Each row is a point on a landscape with many valleys, with its height.
From any point a ball rolls to the lowest of the 2 points nearest to it. It stops when none of these is lower. Distance is the straight distance between rows; heights are no part of it.
k49 (h 2.82): [  8  11  -6  -6 -17  -8 -10 -10  14  -7  -1   0 -22   6  20  -6   3  -5
  -2   4   0   4]
k802 (h 5.00): [  9  -4   8  -1   0  12  -4   1 -17 -11   2  -3  -8  -8 -22 -24   9   2
  -6 -16 -26   6]
k758 (h 1.29): [ -3  26   2  19  -1 -26  -4 -15  11   6  -1   1 -10  -4  -9   6   0  23
   9  12  11  -1]
k31 (h 3.14): [ -8  -7  -2   3 -15   9  13   1   5  -2 -11   8   2   2  16   3 -17  -9
   3 -23   2  17]
k150 (h 5.53): [-12  -2 -13  13  -9   9   5   7 -30   1  -3  -9  14  -8 -17   7   2 -11
   7 -10  -3 -21]
k955 (h 6.65): [  0 -13  -6  -6   6  -8  -2  -1   7  -7  11   3   0  14  -1   3   4  18
   8  11  -5   0]
k918 (h 6.47): [ -3  -1 -11  14   1  -1  -4 -10  16  -8   2  -3  -3   8   1  -4  25   6
   2  11   1   4]
k198 (h 1.92): [  1   5   1  11   8   3   5   3  -3  13  -8 -10  -5 -14  10   7  -1  -2
  -9   1  21   0]
k857 (h 4.00): [  3  -3  13  -2   1  12   9   4   5 -18   3   3  -6   2 -23 -11  -6 -32
   7  -7   0  16]
k242 (h 2.12): [ 12  -6  11 -15 -17   3 -10  -2   4  -5  -9   2 -15  17  -4   0  -3   1
  11 -16 -10   9]
k659 (h 4.33): [  1  -4   4  -5  14  -3   5   6  14  -3   1  -4   2  -3 -13  11   4  -5
   3  17  18  -6]
k177 (h 3.33): [  4 -10   3   5   6   5  -2  -4   2   8  -2 -13  -4   7   1  -2   6  13
   2  -6  17  10]
k91 (h 6.17): [  4  -6  -8 -14   6   0  -1   8  17 -15   4   4   2 -12  -2   3   4 -12
   2   8  -5 -10]
k355 (h 5.15): [ -5  12 -19   4  -2  -3 -12 -10  -9   8  -6  -3   7  -7  15  13  16  -5
 -10   2 -16 -17]
k937 (h 5.17): [  8  -5  13  -2   9  17   2   5 -13 -12   3   3   2  -5 -15 -18   2  15
  -3 -22 -21  20]
k98 (h 5.45): [  3   6  -4  -4  -9  -4 -15   0  16  -6   9  10   3  -3   1   5  13  11
   0  17 -11 -15]
k894 (h 1.50): [-10  -3 -13   6  -2   2   3   5  -4  -9   6  10   4 -12  15   2  -4 -11
  -1  -2 -15 -11]
k956 (h 2.52): [  1   6  -8  14  -4 -11 -12  -8   4   8  -1  -2   7   6 -14  13  22  21
   5  14   4 -10]
k300 (h 3.79): [  9   7  -2  15 -17  13 -13  -6  13   1  -4   6  -6  -6  12  -6  26  -4
  -6   2  -5  -3]
k149 (h 5.24): [  9   0  -4 -12  -6   2 -20  -3  18 -14   8   7  -4  -8   6 -10  15   2
  -1   7 -16  -9]
k26 (h 3.08): [ -7   3  13  -5  11   0   3  -2  12   9 -10  -5   1  -1   2  -8 -14   9
   0   4  22  11]
k766 (h 3.01): [ -7  11   7  12  18  -2   6  -3 -12  18  -5  -8  -2  -8   2   3   0 -18
 -18  15  14  -8]
k387 (h 4.06): [-11   0   3  11  10  14   9  -1   3  -3  -8   2   3 -10  -2  -8  19   6
   1  15  -4  -2]
k902 (h 4.16): [  1   5   4   1 -25   5   2  -9  16   6 -25  -1 -11  12   6   0  -5   4
   4 -10   9  15]
k320 (h 3.97): [ -5  -9  -6   4   2   0  -4   8 -15   6   8   8   7  -3  11   2   1  16
  -5  -5  -9 -10]
k649 (h 6.63): [ -3  -6 -12  21  -8   8  -7  -7  12   2   2  -1  13   5   1   6  33   9
  -2   7  -3  -2]
k881 (h 3.11): [  2   7   4   1 -11  -5   0   7  -4   1  -4  12 -13   4   1   9  -7   5
  12  10  -8  -7]
k133 (h 4.72): [  8  -1  -8  -8  -3   5 -11   3   6 -16   7   3  -4 -19  11 -11   2 -17
   2  -9 -12 -13]
k326 (h 5.54): [-15   1 -12   0  10   3   5  -7 -14  -6   1  -6   2   2  10 -13   7 -21
  -7   2 -27  -9]
k982 (h 4.81): [  4  -6 -14  -2  -2   8  -6  -3   4  -2  -6  -5   0   9  -2   7  26  -7
   5   6 -13 -11]
k25 (h 5.30): [  1  -5  18   2  -3  18   6   3  -6 -13  -4   4  -9   0 -16  -9   3   4
   7 -21 -13  22]
k232 (h 2.81): [  5   5  12   1  -8   0  -4   5 -19   7  -7  -2 -17   9  -1  -3   1   9
   7   7  -9  -7]
k500 (h 3.88): [ -7  -3   5  -5   7   2  -8  -3   7  -6   2   3   2   2  13 -15  -6  23
   2  -2   0  11]
k991 (h 2.45): [ 10  -6  13  -5 -10   4  -7   1  -9   6  -4  -6 -15  17   3  -5   6  11
   5  -9  -6   5]
k191 (h 4.83): [ 13   2  16 -10   2   6  -9   4 -14   1   3  -8 -11   5  -8 -17  -3 -21
  -6 -17  -6   8]
k933 (h 5.50): [  1  -7   7  -9   0  12  -1  -6  20 -19  -7   8 -10  11  -7   0   4   0
   7  -6  -4  25]
k3 (h 5.25): [  0   3  12 -19  10  -5  -1  11   0  14   4   4   9   6  -5  -3 -19 -13
  -5   1  17   3]
k321 (h 6.40): [  4   1  -9   9 -10  -4   6   4   1   6   1   9   4  -5  -1  26   4  13
   2   4   5  -5]
k653 (h 4.27): [ -4   1 -12  13   4 -19   3 -14  -1   0  11  10  11   0  -4  22   3  24
  -4   5   0  -8]
k455 (h 5.41): [  0 -19   4  -4  -2  19  12  11   0  -1  -3   1  10  -6  -3   2  -9  -4
   9 -28   8  11]
k568 (h 5.65): [ -7  10  -5   4  -3   1 -12  -3   5   2  -2   8   9 -16   3   5  15   7
  -2  15  -9 -18]
k375 (h 3.31): [ -5  -1  -2   6   9 -11   0  -8  -2   0   3  -7 -11  17   9  -3  -1   8
   2   8   1   5]
k916 (h 5.64): [-10  -2  13   7  -1  15  17  12  -5  -1  -3   4   2 -16   0  -6 -13  -3
   9  -5   4   5]
k145 (h 3.78): [ 10   8  -4 -14 -16  -3   4  -8  16   9 -10 -11  -3   0  10   6  -7  -5
  -7  -8  26   9]
k434 (h 5.10): [  7 -12   2 -25   5  -6  -3   9   8  -1   7   0  10  14  -5   4 -16  -1
   7  -3   3   7]
k670 (h 4.50): [  3   2   3  -9   1   5  -3   8   4 -12   6   3  -3 -17  10 -16 -17 -19
   3  -8  -7   1]
k742 (h 3.42): [ -1   8  -2  13  15  -8   0  -6 -18  15  -9 -13  -2  -5  -1  15   8  -4
 -12  11  12 -11]
k406 (h 5.36): [-18   8 -18  -4   7   3  -3  -8 -15   4  -2  -8   9  -6  11   5   9 -17
  -7  -2 -23 -18]
k801 (h 3.72): [  4  -4  11 -15  -6  -2  -6   4  -1 -10   1   8  -4  19  -9 -10 -23 -22
  10 -10 -10  11]
k607 (h 2.33): [-13  -4  -6   7  16  -4   6  -3 -17   4   4   0   1   0  19   0  -2   0
 -12   4  -5  -4]
k564 (h 2.51): [  1   8   6  12  10   3   2  -3  -4  13  -7 -17 -13  -2  11  -7   7 -14
 -13   5  18  -1]
k920 (h 3.48): [ -5 -13  -6   3  13  11  -3   7 -12   1   7  -1  13  -9  11 -13  13  18
  -8  -8  -9  -6]
k629 (h 5.29): [  6 -18   7  -9   6  17   1   5   3   5 -11  -7  12   3   0  -2  -7   4
  -3 -26  12  18]
k257 (h 2.91): [ -8   9  -8  -4 -13 -12   3 -13  14   5  -9  -3   9  -1  15  -7 -15  18
  -8 -11  18   7]
k224 (h 5.95): [ -4 -11 -13   2  -8  -4  -7   0  15 -10  19  14  19   2  13   2  14  11
  -5   5 -16  -5]
k248 (h 3.94): [  7   7  13  -8   9   2   4   9 -13   2   6  -4  -2 -14 -10 -24  -6 -17
  -6   8  -4  -6]
k880 (h 5.39): [  2  -5  13  -3 -10  18  -3   2  12 -13  -7  13 -11   4 -13  -1   7   4
  10 -19 -11  22]
k729 (h 2.49): [ -8   0   3  15 -15  10   9   1  10  -2  -6  19  -6   8   9   6   4   6
  11   2  -5  15]
k239 (h 5.51): [  1  -8   6 -14  13  -1   5  17  -9  -1  10  -2  12  -9 -24  -5  -6  -3
   3   9  -5 -16]
k571 (h 3.54): [ -2   7  14 -11  -1 -13  -3  12 -19   3   9   8  -6  -1  -5   1 -28  -4
   3   6  -9 -14]
k764 (h 3.63): [-13  -2  -7  14  -1 -17   2 -12   2   0   5  -3  -7  22   8  -1   2  20
   9  -2   3  11]
k451 (h 3.27): [  8   2  14  -7   5   9  -7  -6  12   1 -10 -13 -10  -5   3 -13   1  -5
  -5  -7  18  13]
k668 (h 4.52): [ -4   4  15   1  -5   4  -1   1  -8   7 -10   2 -10   2  16 -11 -12   5
   2  -6   0  10]
k817 (h 5.16): [ -1   4  13 -15   8  -9   2  15 -19  22  10   8   0  17  -9  -3 -16 -16
  -2  -2   8  -1]
k699 (h 4.95): [ -3  14 -17  12  -3  -3  -1  -7  -9   4 -13   0  -2  -8   7  19  13 -15
  -6   7  -4 -10]
k829 (h 3.52): [ -4  -4   1  -5 -10  -2   0   7  -7  -9  10   4  -2  12  -5  -6 -26 -33
   9 -12   2   2]
k621 (h 3.15): [ 12  -6  14  -9  -4  14  -7  -3   5   3 -15 -10 -10   5  -4  -3   7   4
  -5 -27   7  21]
k942 (h 6.03): [ -5   6  -7  15   4  -9  -3 -11  -9   7   7  18   9 -21  14  18  -5  15
 -14   0  -4 -15]
k433 (h 2.99): [  2  -5   3  -2   7  -6  -4  -5   3  17  -2 -24   0   9   0  -5  -3   8
  -4 -11  29   8]
k981 (h 3.34): [ -9  16  -8   5 -10 -16   6 -13  13   0   6   4   6   1  10   7  -7  25
  -3  -5  15   4]
k462 (h 1.97): [ -5  12  -6  17   9 -19  -7 -12   4   4  -3  -3  -2  -7  -9   8  13  19
   3  15   9 -11]
k756 (h 3.81): [  0  -2   4   2  -8   8   8   6   0 -23   2   5 -10   2 -24  -8  -9 -24
  18   2  -9   5]
k317 (h 6.12): [ -3   3  -1  22   3   1  10   1  -8   8 -11   0  -8   7  -1  12   9   8
   5  11   8   5]
k209 (h 5.31): [  3 -14  -3 -13   1   9   6  11  11   0   3   3  15 -11   2  11  -9  13
   7 -14  14   2]
k971 (h 3.02): [ -1  -2   3  -5  12   6  -4   4  -1  -5   4  -3  -2 -18  14 -16   2  -1
  -8   3  -2  -2]
k88 (h 4.34): [ 14   3   4  -6  -9   6  -1   8  19  -8  -6   0 -10  -7 -10   9   1 -17
  11   6   7  -3]
k616 (h 3.22): [  3   4  -3  -8 -21  -5  -4  -7  17   1   4   4   2   8   7   0   0  23
   1  -4   6   5]
k579 (h 3.37): [ -2   0   9  -6  -2  -3   4   8  -4  -3   1   4 -10   6   1  -4 -14  -9
  10   6  -6   1]
k82 (h 5.75): [-13   1  11  12   7   6  17   9 -11   7  -2   9   0 -15   6   2  -9  13
   1   1   1   0]
k769 (h 5.13): [ 13   5   4  -5  -2  -5 -10   2   0   4  -9  -9 -11   6 -14  10  13   3
   7  19   0 -17]
k985 (h 3.70): [ -5 -12 -11  13   6   2   8  -4  10  -2   4  -8   1   9   4   3  12  10
   2  -3  15  13]
k931 (h 1.72): [ 17  -9   7 -20  -2  -2 -17  -3   6 -13   2  -2 -16  17  -3  -6   3   3
   4  -7 -13   5]
k534 (h 4.61): [  3   0  -9 -18  -1   2 -13  -1  -2   0  -5  -8   4   1 -10   4  19  -2
   3  11 -15 -24]
k702 (h 3.45): [  4   3  -5  -5   6 -11  -2  -4   7  -6  -1  -1  -8   2   3   7  -1 -17
  -4  18  -3  -9]
k439 (h 3.46): [  1   4  -1  -6   4  -5 -10  -4   9  -5   7   0  -7  -5  14  -8   1  10
  -3   7  -1  -2]
k100 (h 4.31): [  1  -6   5   2  -4   4   9   4 -26  -7  13  -1   2  -5 -31 -26 -17  -8
   6  -1 -10   3]
k792 (h 3.17): [  2   4  -9   2   5 -19  12  -8  -1   4   5   1  -3  10   7  23 -16 -13
 -12   4   9   2]
k602 (h 6.06): [  4 -15 -13 -11  10   0   7  10   9 -11  12  -1   8  -9   6   8  -4 -16
   0  -3   1  -4]
k876 (h 4.22): [ -6 -11 -15  17   0  -1  16   7 -12   2  -4   1   4   4   6  22   4 -12
   0  -2   0  -1]
k868 (h 4.49): [ 11  10  -5  -4 -13  -8   7   7  15  -5  -2   4  -6  -5  -9  26  -9 -18
   9   9  10  -3]
k57 (h 6.48): [ 10   5 -17  -8   0 -16   1  -7  14  -6   4   0  -1   8 -14  23   8   4
   1  18   4  -9]
k157 (h 2.71): [ 10   7 -12  -1 -26  -5  -6  -7  10  -2  12   1  -1   7  17   5  10  11
  -6  -4   0   0]
k900 (h 2.54): [ -2  -3   1   5   6  -5   3   0  -8  20   2 -16  -1   1  16   6  -8   5
 -12 -10  23   4]
k205 (h 3.58): [ -3   2   7   6 -10   0   8   8 -13  -9   3   6 -12   9 -13  -4 -11 -22
  14   5 -12  -4]
k227 (h 2.55): [ -4   0  -5 -12 -18  -3   6  -4  11   3  -7   5   8  -1  18   2 -17   7
  -4 -15   6   5]
k53 (h 7.03): [  0  11 -13  23 -13  -1   5  -6  10   4  10   9  15 -13  11  16  13  17
 -12  -2  13   5]
k586 (h 2.83): [ -7   0 -12   8  12 -17   5 -11 -10   4   6   1   0   0  17  14 -12  -4
 -18   3  -1  -5]
k519 (h 4.63): [  8  13   2 -15  -5 -11   1   1  16   4  -1   3  -4 -10  -2  16 -18 -11
  -2   7  14  -5]
k143 (h 5.94): [ -2  -4  -2 -10  20   0   4  11   7  -7  13   3  10 -10   4  -8  -8 -26
  -8   5   3   2]
k960 (h 2.06): [  1  -2   0  10 -22  17   2   1  14  -6  -2  13  -6   0   8   4   9  -3
   9 -14  -3  12]
k181 (h 6.83): [-10   5 -13  28  -7   1  -5  -6   9   4   9   4  18  -3  13   7  21  14
 -10   4   0   1]
k657 (h 5.85): [ -3   1   3  11  -5   8  13   8 -22   5  -6  -3  -2  -3  -7  -6   6  -7
   4  -1 -11  -9]
k372 (h 5.33): [  9  -6  19 -21   4  -1  -7   6  -6  12  -8   5  10  24 -16 -14 -16  -5
   1 -10   8  13]
k274 (h 6.20): [  0   4  -1   9   8 -11   7  -6  -4   7   1  10   3 -16   5  21 -14  11
  -8   2  11  -7]
k927 (h 5.40): [  2  -2   6   4   9   4   6  -4  -4  -5  -7  -6 -11  11  -6  -9  12  -8
   2  16  -5   5]
k550 (h 3.32): [ 18  -1  -1   2 -18   8 -19  -7  16  -1   2  -3 -11   0   8  -4  26   6
  -6 -12  -2   3]
k39 (h 2.24): [-12  -6 -14  -2   7  10   0   2   0  -8   2   1  12 -16   7  -6  12  -7
  -1  -2 -15 -11]
k318 (h 3.67): [  3  -6 -11  -1   8 -11   2   0 -10   8   3   0  11  -7  -5  26  -6  -8
 -12   1   2 -19]
k570 (h 4.97): [ 14  -7  -4 -26   3  -6  -6  -1  17  -3   4  -9   8   4   2   2 -10   7
   1  -5  15   5]
k153 (h 6.75): [ -4 -16  -1  -7   8   0   6   9  -1  -9   7   9   7   5  -7   9  -4  10
   8   9  -4  -3]
k163 (h 4.67): [  4   3  11  -2 -12   2   3  16 -18  20  -6  -5  -3   2  -1  10 -15   2
   1  -8  10  -9]
k24 (h 2.58): [  4  -1  13 -24  -3   0 -12   9   5   2  -3   5   7  -4  -2  -5 -19  22
   9  -2   2  -3]
k711 (h 3.71): [-18  12  -2   6  11   5   2  -9  -8   3 -11  -2   5  -6  -5   0  14   4
   0  21 -12 -12]
k983 (h 2.73): [ -8  10  18  -5   8   0   4   6   4   4  -3   7  -2 -12   2  -6 -18  10
   3  13   9   0]
k679 (h 3.93): [  3   7  -5  -6   4   0   2   9   3   1  -3  -9   5 -14 -17  10   1 -35
  -2   7   9 -20]
k409 (h 4.09): [  2  -6  -2  -4   7   7  -5   1 -18   4  -4 -13  -1  -3   1 -11  18  -1
  -8  -3 -11 -14]
k940 (h 4.96): [  6  11  -2  17 -22  -9 -10  -6  15   4  15   2  15   2   4   6  13  23
  -7   7   2  -2]
k770 (h 4.15): [  7   2   3  -3   3   6   3   9   5   4 -10  -9  -2  -9 -17  11   7 -14
   4  12  10 -11]
k65 (h 4.02): [-12   6 -14  27   3 -17   2 -12   7   4  10  -5   1   7   7   0  13  17
   3  -1   5   7]
k824 (h 5.77): [ -1   1  -8  -4   0  -6  -1 -19  25 -14   1  -2 -11  14  10 -11  -2   1
   5   0   2  21]
k449 (h 1.51): [  5  -6  -8   3 -11   9  -2  -5  10 -12   0   5 -13   5  14   2  12  -8
  -4 -18  -9  13]
k926 (h 3.30): [  6   1   6 -14   3 -12 -12   8 -14   1   7   4  -4  -6  -3   4 -13   4
  -2   5  -9 -22]
k536 (h 5.14): [  7 -16   1 -13   6   5   5   9   5  10   0  -9  15   3   1   6  -7   7
  -3 -13  21   9]
k79 (h 4.77): [  5 -13   0  -5  10  16  -2   0  19 -15  -1   0   0  -6  -7  -1  19   0
   3  -3  -1   8]
k966 (h 5.68): [  3 -11  -9  -2  -9   4  -4  10   7  -7  11  12  11  -5   1   6  11   6
   5  -4 -13 -10]
k369 (h 2.57): [  0  -2   3   1   4  11  -2  -1   0 -13  -1   4  -9  -5  11 -14   6  -6
   0  -1 -14   5]
k313 (h 4.59): [  8 -13   7  -3  21  12   7   5 -11  -5   2  -7   6   1 -17 -17   8  -4
  -6  -2 -12   8]
k403 (h 4.54): [  3  -8   0  -5  12   6  -1   2  21 -11   1  -3   4  -8  -8   0  13   9
   6  15  10  -3]
k423 (h 4.30): [ -6  -1   7   5   4  -6  -3   4 -21  15   1   0  -4   2   8   2  -8  22
  -4   0   1  -7]
k903 (h 4.47): [ -8   0 -17  24   0  -1  11   1 -13   3  -8  16  11  -5   3  28   7  -1
   0   2  -6  -3]
k446 (h 3.75): [  3   0  20  -6  24  11   8   1  -3   3   3  -8   3  -5 -11 -25  -2   5
  -5   4   9  18]
k66 (h 5.52): [ -2 -14   5   3   1  14  10  11  -4   3  -3   2   1  -4   2   1  -1   4
   4 -11   5   7]
k816 (h 4.36): [  1  -8   4   0  15  17   8   4  -1  -5  -4  -8   4 -13 -10 -12  11  -4
  -3   5  -5  -1]
k69 (h 3.74): [  2   8  20 -10  -3  -2   1  14 -15   7   3   1  -5 -10 -10 -12 -20  -9
   4   6   1 -11]
k296 (h 5.01): [  7   2  -4 -12  -3   5 -16  -1  16 -15  11  11  -3 -13  20 -16   2  -1
  -4  -7 -13  -1]
k351 (h 5.89): [-13   4   4  19  11   0   9   4 -21   8  -4  11   7 -17   1  12  -3  12
  -5   4  -4 -14]
k465 (h 4.10): [-12  -5 -15  19  15  -9  10  -8   4   0   6  -2   8  -2   8  10   6  16
  -3   1  13   4]
k364 (h 3.16): [  4  17  -9   3  -7 -18  -3 -11   9  -5  -1   0 -17   3  14   7   1  -4
  -3  17  -1  -2]
k821 (h 3.84): [ -7  -4   7  -2  -1  -2  -6  -6   6   4  -8  -1   1  13   3 -10  -6  28
  10  -6   8  12]
k518 (h 6.39): [  5   1 -13  -3  -5  -1   0   2  14  -5  -8   3   6   0 -16  25  18   0
   9  17   0 -13]
k440 (h 1.60): [-16   0  -4   3  10  -5   0  -2 -14  -4   2   7   2  -4  14 -10   2   9
  -8  11 -21  -8]
k413 (h 3.36): [-10  17  -1  17   4  -1  -8  -9 -15  12 -14   1  -2  -2  -2   7  16  10
  -1  19  -5 -11]
k948 (h 4.51): [  2  -5  13 -10   0  -6  -3   9 -17  19   1  -7   4   4   6   4 -17  16
  -5 -10  11  -4]
k486 (h 4.68): [  6   2  19  -4   3  11  -1  -3 -13   1  -5  -5 -16   2   4 -20  -3  -3
  -4  -9  -8  12]
k623 (h 2.98): [  5  -3   8 -15   5  -2  -8  12  -6   0   4   1   0  -9   1  -8  -7  18
   3   1  -8 -12]
k793 (h 5.37): [  5  -8   9 -18  14  -3  -1  16  -5   6  12  -5  10  -2 -10   2 -11  -1
  -2   1  10  -8]
k309 (h 5.26): [  6   1   9  -6   7   2   1  -1  -8   0 -10 -12  -8   7 -20  -6  16  -4
   5  21  -4  -9]
k822 (h 3.39): [  4  -5  -4  -4   4 -12  10   6  -5   8   6   1   4   8  -6  27 -15  -9
  -5  -1   8  -4]
k619 (h 4.60): [  0  12  -5  20 -14 -22  -5 -11   3   4  14  10  10   8  -1  13   6  28
  -3   4   4  -3]
k875 (h 1.88): [ -6  -3  -2   0   5  -3  -6 -14  16   3  -6 -14   6   2   9 -18  -3  14
   2 -19  19  20]
k186 (h 5.63): [  1  -8   0  -7   3  -2   4  -4  18 -11  -2   1  -4  14   1   2  -5  -1
   7   5   5  16]
k540 (h 6.22): [-11   0 -21   7  -5  -3 -11 -13  14  -7   8   5  16   6  10   3  21   4
  -7  13 -19  -8]
k638 (h 4.94): [  2   1  -3   3 -13  -2   5  11  -5   2   3  -2  -4 -10   7  10 -17 -21
   1 -15  12  -7]
k116 (h 2.19): [ 11  -8  -1 -12  -2  -1  -6   0  -3  -7   4  -5 -11  18   7  -3  -5 -15
   1 -10  -7   7]
k669 (h 2.39): [-12  11  13  -7   5 -13  -4  -6   5  -1  -1   9  -9  -1   7  -5 -19  18
   7  17   2   0]
k599 (h 2.53): [ -4 -10   1  -1  20   0  -3 -11   7  -1   0 -14   5  13   6 -13  -4   4
  -2 -10  14  25]
k545 (h 4.17): [  1   8   2  12 -14   9  -7   1  13   1   1   9  -3 -13  14  -2  11  11
  -3   4   1  -3]
k4 (h 4.71): [-11  10 -18   9  -1   0  -1  -9 -12   6 -10   7  15  -3  -2  31  14  -7
   2   8 -13  -8]
k603 (h 5.55): [ -3  -7  -5  -2   8   1   4  -2 -11  -8  -1  -6  -5  10  -1  -5   8 -15
  -1  11 -18  -6]
k946 (h 2.97): [  9   2  18   3   8  14   3  -1  -3   5  -6 -13 -13  -1   0 -14   8 -14
 -10  -1  14  10]
k741 (h 3.35): [ -7  -5   1  -2  -6   0  10   4   3  -3  -3   7   2  10   9  -1 -27 -27
   5 -15   2  13]
k184 (h 3.77): [  0   0  -6   6   6  -2  -1   1 -17  11  -6 -11   1  -3   3   7  12   2
  -8   3  -1 -15]
k450 (h 2.96): [ -3  -1   7   4  11  -2   0 -11   2   2  -2 -13 -12  20   8 -14   1  -3
  -2  -1   7  19]
k890 (h 4.18): [ -1   3  15  -8   6   8   9   6  11  -7   0   8  -1  -2  -6 -12 -15 -23
   6   4   5  15]
k304 (h 4.99): [ 11   7  -6   7 -12   2  -6   0   4  -2 -11  -2 -11   7  -7   9  22  -4
   6  11  -1  -9]
k789 (h 0.49): [-11   1 -14   7   1  -6  -1  -3  -2 -10   8  13  -1   3  22  -2   1  -3
  -7   6 -23  -5]
k735 (h 6.41): [-16  11 -13  12  -3  -9 -15 -18   7   4   5   4  21   1   0   9  20  15
  -6  15 -14 -10]
k719 (h 5.11): [ -2   3  -8  15  -5  -4   5   8 -19   4   2  -1   0  -7  -2  13 -12 -34
  -4  -6   8 -15]
k284 (h 6.34): [ -1  11 -19  17   1 -10   0 -12  10  -5  -7  -6  -3  14  -6  12  23   1
   4  17   5   2]
k838 (h 5.84): [ -2  10 -14   7  -4  -8  -9 -12   1   4   8  12  15 -15   8  16   9  11
 -14   7  -6 -19]
k50 (h 2.87): [ 21  -6   7  -8  -6  11 -16  -2   2   0  -4  -9 -17   3   1  -3  17   5
  -5 -21   3   8]
k614 (h 3.43): [ -6  -4  16   1  15  14   7  -4   3  -1  -7  -3   1  -3   0 -19  -6  14
   4   3  15  19]
k694 (h 5.67): [  0  -8   1  -8  15   8   8  13  -8 -14  10  -1  14 -16 -23 -20  -8 -11
   6   6 -11  -6]
k330 (h 2.50): [ 10   3  -1 -14 -10  -5  -8 -12  11  -5   0  -3 -15  17  16  -1  -8 -13
  -3  -4  -3  10]
k468 (h 3.96): [ -9  11  -6  16   8 -30   5 -19  10   2  15   7   6  -2  -5  11  -6  27
   6  -1   6  -4]
k767 (h 4.35): [ -6   1  12   3 -12   6  -1  -9   5   9 -25   0  -7   7  12 -11 -11  10
  -1 -10   7  14]
k104 (h 3.98): [  8   3   0  -2 -18   1   6  -3  10  10 -13 -10  -8  11   2  12  -2   7
   2  -7  20  10]
k765 (h 2.07): [ -6  -6  -3  12  -2  13   5  -4   2 -20   0   7 -12  -2  11  -9   8 -18
  -1 -15 -14  13]
k28 (h 5.48): [  4 -16 -10 -10  -6   6   1  14  11  -9  13  10  13  -8   3   5  -3  10
   9 -15  -2   0]
k381 (h 4.98): [ 14  -4  16 -12   9   2  -1   9 -26  11   8  -7   0  11 -10 -25  -8  -8
  -7 -11  -7  10]
k665 (h 3.56): [ 13   6   2  -9  -6   1 -10  -7  18   7  -6 -16 -11  -5  10  -1   4  -3
  -5  -5  23   3]
k286 (h 2.89): [ -2 -11  -7   0   9  18  -3   4   0  -3   2  -3  16 -18   4  -5  23   8
  -7  -4  -5  -9]
k877 (h 4.79): [ -2   1   0   0   2   5   6   4 -18  -2  15  -2   5  -4 -17 -27  -7 -35
  -8  -4  -3  -2]
k853 (h 2.11): [ 11   0 -12   0 -24  -2  -6  -5   8  -8   8   8  -9  10  19   2   5  -4
  -1 -12 -14   2]
k479 (h 4.57): [ -1   1   5   6  -8   5   9   4 -27   6   9  -9  -1  -6 -30 -24  -9 -23
  -4  -1  -1  -8]
k842 (h 4.93): [ -1  -1   3  -7   6   3   6   6 -14  -9  19  12   7   7 -23 -23 -13 -33
   1  -5   1   8]
k422 (h 6.23): [ -2  10  -3  20   3 -11   5  -8   4   2  -9  -8 -10   9  -5  13   8   3
   5  14  18   6]
k499 (h 5.22): [  8 -16   8 -19   0   4  -1   7   0   2  -5  -1  10  26 -12   2 -14  -1
   7 -15   4  15]
k80 (h 2.56): [-10  -2  -8  -1  -1  -3   3  -8  11   9  -3  -7  11  -5  15  -3  -6  26
  -2 -17  19  13]
k35 (h 5.82): [ -1  -4   8 -13  24   3   8  16  -7  -7  15   5  15 -11  -8 -17 -15 -16
  -4   6  -5   1]
k509 (h 5.32): [-11   5 -10  19 -10  -1   4   7 -28  -1  -3   0   3  -7  -7  15  -9 -17
   3  -6  -4 -19]
k654 (h 4.01): [  7   8  14  -9  20   3   4   2 -12   6   4  -6   0  -8  -6 -31  -3  -1
 -12  14  -2   6]
k718 (h 4.32): [ -2   6  13  -9   3   7   1  -1   4  -7  -7   7  -4  -2   9 -18 -21 -16
   2  -5  -3  15]
k511 (h 4.37): [ -4  -3  -8 -10   0   2  -9   1 -19  -1   3  -7   6  -3  -3  -7  11  -3
  -1   0 -24 -22]
k233 (h 3.87): [  8  -1  16 -14   2   3  -1   2  -9 -13   2   4 -10  18 -17 -15 -12 -10
  11  -4 -20  13]
k210 (h 3.73): [  1   7  -7  -2   7  -4  -2   4   4   2  -1  -3  -1 -16   2  10  -2 -24
  -5   8   4 -15]
k146 (h 5.07): [  5  -5  14 -11   2  -5   1  15 -27  13  11   0   2  14  -7 -12 -16  -8
  -1  -4  -6  -2]
k203 (h 6.55): [  4  -2  -7  -8   2 -20   1  -5   4  -6   8   0  -6  17  -7  16  -4  10
   3  16   0  -6]
k496 (h 4.82): [ 10  -8   5  -2   7   8   5   4 -20  -7   3 -12  -2   2 -35 -20   5  -9
  -4 -11 -20  11]
k682 (h 4.80): [  1   2   7  -6 -15  -2   6  10  -4  17  -8  -2   4  -2   1  11 -24 -11
   0 -14  15  -2]
k538 (h 2.86): [-11 -10   0   7 -12   9  14  -2   9  -1 -12  13   1  13  12   2  -8   9
   9 -13  -4  22]
k725 (h 2.16): [  4  -1   4 -22 -14  -3  -3   4  12   3  -9   3   7  -8   5  -1 -25   5
   3 -11   5  -1]
k7 (h 5.72): [ -3 -11  -5   8  -3  12   9   7 -24   0  -4 -13   6   1 -19  -1  11  -9
   7  -7 -11 -16]
k899 (h 3.95): [ -8  -8 -14   6  11   0  10   3 -15   6  -4  -4  13  -5  -7  25   4 -14
  -5   0  -3 -15]
k938 (h 5.98): [ -4   3  -2  21 -10  11   9   7 -13   5 -14   6  -5   0  -2   5  16   0
   6   4  -8  -3]
k319 (h 4.05): [  2   1  19  -7  -2   1  10   7 -13 -10   4   5  -5   3 -21 -24 -17  -7
  12   4 -16  10]
k582 (h 4.53): [  5  12   3  15 -24  -2 -18  -2  11   8   6   6   5  -8  11  -3  14  14
  -7  11  -6 -10]
k932 (h 2.95): [ -8   7  -1  17  -4   1  -9  -3  -8   9 -11   2   8  10 -11   9  24  16
   7  21  -8  -7]
k134 (h 3.68): [-15  12  -4   8   6 -24   6 -14  20   0   8   2   3  -2  -2  -1 -10  19
  10  -1   9   8]
k642 (h 1.91): [ -8  19   5  11   1 -16  -6 -10   5   3  -2   3 -19   2   6   2  -7  16
   5  16   5  -1]
k716 (h 3.57): [  0   2   3   1 -18  -5  -8 -12  13   9  -9  -2  -4  15   2  -6   5  25
   8  -9  14  11]
k962 (h 4.78): [ 12   1   0 -15   1  -7  -1   5  11   7   2  -7   3  -9   0  11  -9   2
  -5   0  19  -4]
k34 (h 6.30): [  0   6  -1   3  -1  -9  10  -2   7   5  -2   6  -2  -2  -2  22 -14  10
   2   9  14   1]
k119 (h 6.29): [ -4   0 -18  -4   0   5  -1   2  11  -8  -3   5  12 -11  -7  15  12 -10
   4   7  -8 -16]

For each start below, name the point where the ball stops.
k877 | k449
k518 | k198
k186 | k758
k603 | k198
k326 | k789
k181 | k789
k274 | k931
k372 | k931
k719 | k789
k146 | k198
k403 | k931
